The views of a scene show one set of named points, each view turned or mirrored, shifted and resized as a whole, with a little noise and some points left out.
(in the rows, 128 means zero)

Scene 1
View 1
z_608: [120 162 112 148 102 138 101  92 126  75 118  97 130 179 126 105  73  85
 110 144 159 178 139 109 156 120  82 153 129  89 134 145 119 146  84 173
 123 119 147 153 142]
z_430: [ 63  62 179  99  78  82 153 111 139 128 134  80 151 185 135 116 101 155
 133 118 109 179 123 167  91 139 150 111  86 219 132  74 186 191 102 139
  99 138 141 118 134]
z_134: [ 99 127 142 133  97 116 119 104 126  87 120  96 133 174 121 105  93 107
 116 130 136 170 130 135 139 124 112 139 118 141 133 103 138 165  90 150
 111 126 139 144 133]
z_39: [105 133 144 144 101 102 113 108 128  73 114  98 121 178  99 103 111  99
 123 129 134 157 117 142 150 117 114 128 134 147 123  90 134 172  87 124
 105 123 124 145 129]
z_845: [ 89  54 145  78  99  86 125 126 158 101 164  83 178 158  95 115 119 127
 132 113 140 167 167 163 105 118 169 181 105 180 157  76 159 189  99 155
 154 205 100  87 132]
z_445: [111 134 140 142 101 101 109 111 133  66 120  98 127 175  88 104 118  97
 124 130 143 158 120 141 156 112 119 136 138 139 124  97 128 174  82 124
 113 134 116 142 128]
z_673: [110 168 164 145  97 113 109 112 110  53 126 131 144 157  92  85 152 108
 102 131 149 157 101 138 181 106 129 141 144 135 129 126 107 179  58 103
 112 129 123 162 109]
z_162: [120 131 124 120  94 100  99 107 154  75 153  90 163 179  89 110 124 104
 120 142 170 177 143 128 146 113 131 165 132 119 140 147 129 179  75 145
 149 174 112 116 132]
z_244: [106 138 156 109  88 110 109 112 133  75 162 116 182 160 100  95 149 128
 104 135 163 177 131 135 154 112 151 168 123 138 149 153 123 184  61 134
 146 172 118 130 117]
z_169: [110 117 111 124 121 135 107 112 130  72 127  94 136 153 113 106  72  79
 117 119 149 162 170 132 144 111 108 185 124 109 151  87 122 146 102 182
 141 156 120 132 139]
z_219: [124 154 108 133 109 133  93 104 134  63 135 102 148 164 106 102  94  82
 107 138 170 172 154 116 163 109 103 182 134  85 148 142 109 152  80 169
 148 155 124 138 136]
z_75: [ 95 122 131 129 107 141 121 103 116  88 120 100 136 160 142 104  66  98
 108 123 137 171 153 129 138 121 101 162 111 123 147 100 131 146  97 183
 121 127 147 148 139]
z_560: [108  89 134 129  94  58 115 112 173  88 126  60 122 204  69 125 117 105
 156 134 137 162 120 156 124 124 133 110 132 175 112  76 164 197  99 113
 113 152 102 107 141]
z_577: [ 88 109 122 134 124 154 126 106 107  90 100  96 114 149 154 105  33  83
 112 109 120 158 169 135 132 122  86 171 105 123 147  52 132 129 118 201
 113 115 148 153 146]
z_182: [138 185 119 172 119 117  84 110 121  28 106 111 107 166  66  94 123  59
 114 137 159 144 115 124 198  99  95 147 171  90 118 106  92 161  75 114
 117 123 106 163 124]
z_764: [123 170 140 140  92 113  97 104 132  60 141 114 155 173  90  97 140 104
 107 145 168 173 117 123 174 109 123 151 144 111 132 161 111 178  59 126
 131 146 122 145 120]
z_706: [126 159 107 152 110 128  95  99 132  63 115  95 122 177 105 105  85  74
 115 141 161 166 139 116 165 112  85 155 140  90 131 126 113 150  86 159
 125 126 131 149 139]
z_539: [114 124 123 133 114 112 104 114 136  65 122  94 130 163  90 106 101  84
 123 125 145 154 145 139 152 111 116 161 138 125 137  84 124 163  93 144
 130 151 111 132 132]
z_522: [118 120 129 114  96  95 101 112 155  73 151  90 161 174  83 110 128 105
 124 134 163 170 145 136 145 112 137 164 132 131 141 126 132 182  79 139
 148 179 105 113 131]
z_226: [120 145 110 169 124 120 103 106 124  55  83  88  83 176  95 107  70  55
 128 128 133 144 131 131 166 113  76 132 148 111 115  58 119 147 105 142
  99 103 122 158 141]
z_192: [ 84 118 131 148  98 131 133  91 119 110  93  80 105 191 162 114  34 105
 124 130 116 178 132 130 120 139  75 114 100 145 124  86 158 145 111 181
  84  80 173 159 153]
z_37: [114 145 142 146  78  80 108  99 151  81 127  84 132 208  88 112 130 114
 133 150 153 178  97 134 149 123 117 104 137 147 110 140 145 192  72 110
 107 127 127 136 132]
z_908: [ 99  95 145 100 100 101 118 118 143  85 152  95 168 158 101 108 119 117
 121 119 147 167 152 148 129 116 151 173 116 157 151 100 141 180  89 149
 144 182 111 112 128]
z_454: [102 120 143 125  96 109 116 110 135  82 133  98 149 171 109 104 109 110
 119 129 146 170 134 140 140 118 127 149 122 143 137 111 135 172  84 146
 125 148 125 131 130]
View 2
z_192: [184 149 121 212 134 142 137 192 123 155  71  50 149 155 114 181 196 157
 128  44  71 127 144 133 174 108 140 123 211 157 120 140 106 208 132 149
 139 114 159 128 111]
z_226: [158 111  88 179 142 129  76 128 153 184  91  44  63 148 108 155 159 165
 119  66 131  97 172 119 149 104 168 147 181 157  87 134 167 208 130 120
 186 155 135 114 108]
z_430: [122 148 197 137 118 142 181 228 120 161  99 166 159 170 128 152 175 159
 165  55 114 166  35  73 177 135 167 148 241 199 135 114  91 184 161 114
 121  94 198  74  50]
z_454: [109 124 130 135 149 137 162 146 129 162 136 117 115 160 131 160 138 162
 127  93 139 122  98  90 147 126 175 139 191 178 117 136 151 199 123 104
 162 141 187  70 132]
z_182: [112 101  48 147 161 137  91  84 171 180 138  77  25 139 128 152 123 191
  94  95 170  86 168 119 131 106 198 144 135 165  94 135 193 226 118 105
 204 203 131  82 140]
z_75: [134 116 127 169 151 140 161 143 111 147 120  61 133 165 126 178 140 145
 125  99  99 121 149 111 142 114 153 126 204 172 117 148 133 195 102 125
 158 130 179 107 152]
z_445: [111 122 107 138 145 135 129 138 152 175 128 115  78 153 127 150 142 178
 122  81 154 114 110  99 148 120 188 146 175 175 108 127 162 210 135 106
 172 161 163  74 111]
z_169: [122  96 138 149 153 127 142 117 110 160 130  52 116 172 116 166 117 126
 128 117 128 106 156  90 129 118 151 136 209 167  92 150 171 181  94  98
 183 125 193  97 164]
z_845: [ 83 109 218  91 137 122 184 163 107 168 146 149 146 186 120 138 113 119
 165 114 162 137  52  33 141 146 165 157 250 195 101 129 160 157 121  66
 161  90 240  51 112]
z_539: [115 105 125 136 148 129 125 125 137 173 130  87  86 162 119 151 126 150
 128  99 153 108 131  89 136 121 173 147 193 174  94 137 175 192 117  94
 184 144 176  81 128]
z_764: [ 91 132  71 128 170 143 167 112 153 163 168 127  89 144 147 162 130 194
  96 100 161 104 105 107 143 122 198 125 138 170 125 139 178 229 115 102
 177 189 174  52 174]
z_577: [155  93 145 189 136 139 131 148  97 146  89  19 131 176 112 181 139 123
 140 101  79 125 190 116 139 107 132 137 233 175 103 150 121 180  99 130
 159 110 166 140 128]
z_134: [125 131 120 156 145 141 152 157 132 157 119 102 116 157 129 166 153 167
 126  81 122 125 116 105 154 119 172 133 190 175 120 135 136 206 125 119
 156 141 171  87 124]
z_39: [122 123 109 147 140 140 126 151 151 174 118 113  83 153 126 154 152 181
 124  73 142 120 113 104 153 116 184 146 178 180 114 126 146 210 140 112
 169 158 156  83  99]
z_37: [125 165  89 140 154 135 143 159 170 185 130 146  97 137 130 145 176 200
 109  46 163 111  64 100 172 126 196 134 152 158 117 123 170 228 153 106
 164 164 172  50 121]
z_244: [ 68 126 118 103 162 145 202 126 130 152 180 153 116 158 153 163 113 176
 116 119 155 125  77  82 139 132 193 128 167 190 133 137 160 209 112  93
 161 164 203  41 168]
z_522: [ 93 124 133 112 160 126 166 128 136 174 158 130 112 162 128 149 125 154
 123 103 170 107  82  69 141 135 181 140 184 168 101 137 192 194 118  80
 181 142 211  45 158]
z_908: [ 87 111 169 107 146 132 178 146 116 161 150 133 127 172 130 151 118 142
 144 113 154 130  78  61 139 135 173 145 214 190 110 133 158 180 116  82
 164 121 214  58 131]
z_673: [ 79 112  74 127 152 158 151 119 158 155 156 139  56 147 152 161 123 212
 108 100 154 126 118 115 140 115 212 140 141 199 137 127 140 230 127 116
 167 199 145  66 124]
z_560: [131 142 156 125 133 114 113 179 161 206 104 146  94 154 107 122 170 163
 143  45 178 115  50  62 171 134 182 163 208 162  85 114 183 192 166  81
 172 121 190  56  69]
z_608: [143 139  74 177 173 139 152 123 133 159 128  51 121 148 127 181 152 164
  97  87 116  94 152 126 149 113 160 112 161 143 109 155 168 220 100 125
 175 156 174  92 191]
z_219: [113 117  93 146 177 132 159 101 124 161 157  64 114 157 129 170 120 150
 102 117 141  92 146 103 130 119 166 123 167 154 100 156 191 206  89  99
 186 157 191  76 205]
View 3
z_560: [103 110 131 204  65 142 131 132 104  97 101 133 126 130 155 147 162 145
 140  78 187 143 140 111 124 170 138 103 127 162 177 107 130 157 124  95
 106 149 102  34 176]
z_908: [132 121 119 211  93 175 119 142  93  69 105 161 121  86 146 122 158 180
 173 102 156 109 138 123 127 173 142 133 138 151 207 110 128 126 161 146
 124  97 126  80 161]
z_845: [124 132 110 234  64 152 122 128 110  27  95 167 116  83 140 121 144 196
 178 116 165 102 163 110 128 181 136 126 125 151 246 106 134 121 164 141
 119  86 112  57 152]
z_673: [153 122 132 186 137 216 126 171  56 153 120 164 107  97 152 136 196 127
 149  41 161 141  81 147 144 154 141 161 147 153 126 123 116 136 161 149
 132 139 145 106 158]
z_706: [130  79 150 137 135 201  94 153  88 166 122 112 156 119 139 120 161 156
 154  97 121 117 104 144 116 161 167 134 173 152 129 110 113 137 129 139
 126 118 143 108 208]
z_522: [131 106 120 197 107 204 129 152  63  88 118 140 124  84 148 131 156 168
 173 103 151 116 127 141 125 173 145 133 147 158 191 107 123 135 130 139
 126 108 114  73 187]
z_539: [128 113 143 174 104 187 102 135 108 120 111 121 133 111 118 120 146 162
 143  93 137 116 118 124 133 166 159 142 152 147 165 108 116 129 141 141
 113 109 131  78 187]
z_192: [111  62 160 132  99  92  66 134 165 169  90 149 188 166 180 117 188 170
 154  87 150 126 140 104  93 159 161  89 158 156 123 116 132 151 181 117
 124 140 168 122 167]
z_577: [124  91 167 137 104 126  49 120 181 149  93 130 171 146 125  91 152 189
 145 104 117  99 133 102 115 163 173 129 167 139 147 113 121 117 192 155
 118  97 174 128 171]
z_764: [145  97 124 175 142 228 129 176  35 140 127 147 127  83 162 136 184 144
 170  78 148 128  93 158 126 162 146 145 158 159 142 115 117 143 133 144
 137 126 133 105 187]
z_244: [150 110 110 208 128 214 134 170  43  92 117 176 116  69 167 131 182 167
 189  89 155 115 116 149 125 166 136 145 148 157 182 114 125 131 158 154
 142 107 132 102 163]
z_182: [140 112 155 148 140 242 110 157  65 186 130 100 121 116 110 131 160 119
 122  54 134 141  67 151 146 152 166 165 166 149 104 112 105 137 117 142
 116 137 139  89 207]
z_445: [130 111 138 179 108 184 116 148  88 137 112 139 124 117 143 133 172 141
 144  66 160 136 108 130 132 161 148 135 145 154 145 114 119 141 143 129
 118 135 131  80 175]
z_226: [119  97 169 135 107 168  84 133 133 185 110  98 151 154 119 122 156 138
 115  68 138 136 100 119 128 157 169 132 162 149 108 112 113 141 135 123
 105 141 146  86 198]
z_39: [127 110 144 176 104 167 110 147 102 144 107 144 131 127 149 134 179 140
 139  60 166 139 110 124 130 158 147 130 145 154 138 117 122 145 154 126
 119 142 138  84 168]
z_37: [121  90 128 183 108 177 137 163  56 136 116 147 132 119 184 153 191 130
 159  65 183 149 115 138 116 161 136 108 141 168 140 116 126 167 123 105
 124 159 117  71 179]
z_454: [132 105 130 185 106 173 113 149  94 112 109 155 132 105 155 127 172 164
 165  87 156 120 126 128 121 166 145 128 149 154 168 113 125 137 158 138
 127 119 136  92 167]
z_162: [133  94 118 188 119 210 129 159  54 100 121 140 133  83 156 130 161 167
 181 108 145 112 123 147 118 173 146 130 154 160 183 106 121 140 125 138
 131 107 118  84 194]
z_134: [128  95 139 171 109 156 101 146 109 135 103 153 146 123 162 125 180 161
 160  80 155 124 122 124 118 161 149 123 149 154 149 116 126 140 166 134
 127 127 148 103 166]
z_430: [113 111 122 222  57  80 115 133 139  71  79 202 136 129 195 136 195 172
 170  74 205 132 166  92 113 169 122  91 116 159 197 119 147 149 197 110
 120 140 135  73 118]
z_219: [138  84 138 150 141 220  99 155  73 139 125 120 151  91 138 113 154 174
 174 115 113 102 110 151 116 168 167 143 173 152 155 107 114 127 133 156
 134  95 142 114 206]
z_75: [131  86 147 154 116 154  76 141 130 139 103 146 162 122 149 106 169 182
 168 100 128 105 128 122 111 163 162 127 163 149 154 113 123 126 178 152
 130 105 161 126 173]
View 4
z_192: [108 161  84 152  64 134 139 133  83 161  73 155 147 116 135  81 138 191
 166  99 156 129 162 147 120 149 112 190 126  82  93  75  88 143 108 110
 169 123 127 128 151]
z_134: [ 98 163  88 139  89 161 118 128  90 127 135 135 152 127 150 126 134 167
 166 133 181 103 154 115 118 118 138 180 128  96 147 117 133 132 131 132
 168 136 149 143 144]
z_162: [ 66 177  77 123  93 198  97 132 134 100 190 120 150 165 166 142 121 157
 173 151 215  91 149 111 120 112 159 165 109  76 176 162 169 121 166 151
 150 139 173 158 132]
z_673: [ 88 179  98 131 111 162 133 122  52 102 179 142 167 127 164 169 124 154
 185 165 210  88 147  78 131  86 133 190 170 137 209 143 177 120 118 156
 192 127 167 136 147]
z_706: [ 73 198 122 107  64 183 126 127  90 107 153 156 174 187 159 118 106 179
 196 141 189 111 160 121 139 142 120 193 138  85 136 146 139 114 128 150
 169 110 163 124 134]
z_244: [ 72 166  66 129 125 187 104 132 110  99 199 108 153 144 169 165 127 137
 148 153 210  77 144 105 120 104 163 143 130  96 214 155 184 121 151 130
 168 141 172 162 144]
z_908: [101 145  81 130 120 191  78 119 123 107 174  95 145 132 153 152 144 145
 139 143 185  77 151 101  93 105 178 157  89  80 165 140 143 126 171 134
 150 169 153 167 131]
z_577: [122 158 141 107  89 171 109 109  70 127 103 137 177 159 132 106 132 172
 137 108 121 106 168 136 106 171 129 178 111  75  86  97  73 116 115 100
 170 138 124 117 138]
z_219: [ 64 196 117  94  83 201 111 126 104  93 180 138 178 202 165 134 103 162
 171 142 187  98 157 127 135 151 135 165 127  73 153 163 153 106 138 135
 164 115 169 132 132]
z_226: [109 186 151 119  49 165 126 112  62 116 119 168 168 154 144 114 122 197
 215 144 178 119 165  95 123 123 114 239 136 106 104 122 107 121 123 172
 169 128 145 112 129]
z_560: [112 147  72 168  67 167  89 126 132 130 138 122 117  94 146 126 155 184
 203 157 218 105 152  76  89  63 166 224  84  95 134 125 136 147 184 193
 134 173 151 167 127]
z_430: [132 111  27 193 117 138  94 131 120 164 106  98 107  43 137 122 178 159
 128 118 182  97 147 110  78  81 173 168  88  92 146  76 118 161 158 120
 149 182 131 182 152]
z_182: [ 82 208 153 101  66 183 131 112  51  84 176 168 185 179 162 153 103 180
 231 173 208 102 158  74 140 103 116 233 165 126 162 163 158 106 123 190
 182 114 171 111 129]
z_75: [ 96 167 106 117  95 174 115 122  88 123 131 133 167 155 146 118 126 162
 143 117 156 102 160 135 120 152 135 165 122  79 128 117 113 121 122 108
 170 129 140 134 142]
z_445: [ 99 173 109 131  84 172 112 120  80 109 158 140 158 135 154 144 129 170
 194 157 200  98 154  86 117  95 143 206 130 111 160 138 148 123 141 167
 168 141 159 140 134]
z_764: [ 61 193  85 124  92 181 127 133  92  98 190 140 163 161 172 151 111 158
 189 160 221  94 149 102 140 106 135 172 152 107 201 163 185 119 135 153
 175 118 179 143 144]
z_845: [118 122  71 135 130 199  50 115 150 111 173  72 131 116 147 153 158 137
 120 140 177  70 151  96  69  96 204 152  53  64 154 133 131 131 197 133
 131 198 144 184 125]
z_522: [ 79 167  84 124  96 197  88 126 131 101 187 111 147 154 163 146 128 155
 171 154 210  86 150 102 109 105 166 171 101  81 171 160 164 122 171 154
 149 151 167 162 128]
z_608: [ 64 198 103 113  67 176 134 136  94 119 145 158 171 185 159 109 105 177
 182 128 186 116 156 140 145 156 113 173 144  79 140 138 141 117 119 129
 172 102 160 123 143]
z_169: [ 96 171 132  97  90 200  92 112 101 102 154 126 175 183 148 128 121 162
 152 134 157  92 163 120 111 151 147 174 102  71 120 141 115 109 146 127
 158 143 146 133 126]
View 5
z_454: [107 156 135 104 125 117 117 106 168 110 107 126 136 179 126 130 138 147
 113 162 181 126  91  78  92 111 140 109 151 143 118 162 155 142 157 131
 140 144 156 127 125]
z_39: [100 160 148 132 116 114 117 100 158 105 100 139 139 150 132 129 141 161
 122 138 187 102  79  85 104 131 161 111 155 137 117 144 166 145 169 135
 127 134 153 124 111]
z_75: [124 159 131  88 164  84 104 133 160 110 125 137 136 180 145 136 113 157
 120 142 160 127  97  74  86 107 154 100 159 157  98 177 143 120 159 106
 111 141 155 120 110]
z_522: [ 93 154 130  92 104 140 123 109 179 115  90 125 142 198 111 141 143 137
 115 183 187 127  93  84 101 117 127 117 149 132 133 166 142 158 153 126
 162 178 152 135 143]
z_219: [ 98 159 134  79 139 108 110 122 175 129 101 138 139 206 128 155 114 164
 137 167 170 119  96  69 132 122 131 115 141 131 113 181 112 142 155  79
 112 199 156 121 121]
z_908: [116 143 132  87 118 129 125 114 179 113  94 114 142 189 107 129 145 126
  98 186 176 141  96  91  63 103 136 100 154 148 128 180 158 148 150 139
 171 153 154 141 146]
z_162: [ 87 160 125  87 107 139 120 107 179 117 100 127 138 206 116 145 141 142
 121 182 189 129  95  73 116 114 118 123 146 129 128 164 134 156 151 120
 153 182 154 128 139]
z_706: [ 92 170 137 101 138 103 105 125 164 119 107 153 141 184 146 154 114 172
 144 140 174 102  89  72 137 135 149 119 150 131 110 163 121 139 165  86
  98 179 151 117 107]
z_430: [125 161 116 114 127 119 121 107 156  75 139 118 130 157 135 103 161 110
  74 145 191 147  95  82  21  86 147 107 181 172 114 140 209 134 158 202
 185  58 147 135 133]
z_673: [ 95 143 178 139 109 117 124  60 166 128  90 119 124 147 104 112 149 181
 128 170 190 104  78  63 138 127 142 107 120 125 117 153 155 153 160 132
 109 159 177 109 103]
z_192: [120 184 113 109 175  72  95 142 140  85 157 161 132 159 184 134 111 155
 121  94 169 115  95  68  79 112 169 115 183 166  86 141 168 108 172 130
 103  85 142 113  92]
z_608: [ 96 175 128  92 152  93 100 122 159 117 128 152 131 192 153 150 110 173
 144 138 175 113  96  56 141 123 137 123 148 136 100 160 120 131 160  91
  92 167 156 110 103]
z_577: [145 156 133  90 185  60  99 158 157 106 118 148 148 165 159 143  96 160
 118 119 139 118  96  93  57 115 185  85 174 171  92 190 148 106 167  90
 101 131 147 126 103]
z_244: [ 98 142 148  94 112 133 126  79 180 126 102 104 124 195  96 117 150 149
 109 202 189 140  95  59 113  99 110 113 126 132 123 171 144 154 143 136
 148 170 173 120 135]
z_539: [108 154 143 109 121 116 115 122 170 113  83 139 151 171 125 145 129 152
 123 153 174 106  85  99  95 132 162 105 156 138 124 170 146 147 166 108
 133 168 148 135 124]
z_37: [ 72 178 132 132  94 141 119  86 158 100 116 141 128 169 137 131 156 152
 127 147 212 107  82  64 134 130 130 138 154 125 123 116 163 158 167 155
 141 133 150 119 118]
z_169: [126 149 133  79 153  95 109 148 171 119  94 138 152 189 133 152 109 149
 121 154 150 122  96  97  76 120 162  93 160 150 114 198 130 130 160  84
 124 176 148 136 126]
z_134: [111 159 137 106 138 104 112 110 162 106 117 133 133 170 138 127 131 154
 117 149 176 122  91  72  95 112 147 109 154 148 108 159 157 134 161 129
 125 132 157 119 114]
z_182: [ 82 158 174 140 105 115 115  94 165 132  65 149 143 151 124 148 128 193
 156 144 184  72  72  86 165 164 167 112 133 112 124 155 129 158 176  82
  88 198 159 117  98]
z_445: [ 97 158 149 127 109 121 118  99 163 110  91 137 140 159 125 132 143 158
 124 150 187 103  81  85 110 133 155 113 151 133 123 149 158 152 170 129
 130 149 154 127 117]
z_560: [ 87 173 119 130  83 151 124 117 163  83  91 146 153 161 137 140 162 122
 109 139 202 108  78 110  75 135 158 124 183 136 139 126 182 163 173 165
 183 120 130 148 140]
z_764: [ 82 156 153 111 109 126 119  78 171 127 100 127 125 185 112 129 141 170
 132 177 195 112  87  55 153 121 119 123 124 119 121 152 132 154 155 119
 117 182 168 111 117]

Which points are out of place in each view (at most two, in the order of its rows)? Write none if all are in place.
view 1 => z_226
view 2 => none
view 3 => z_560, z_539
view 4 => z_445
view 5 => z_169, z_134
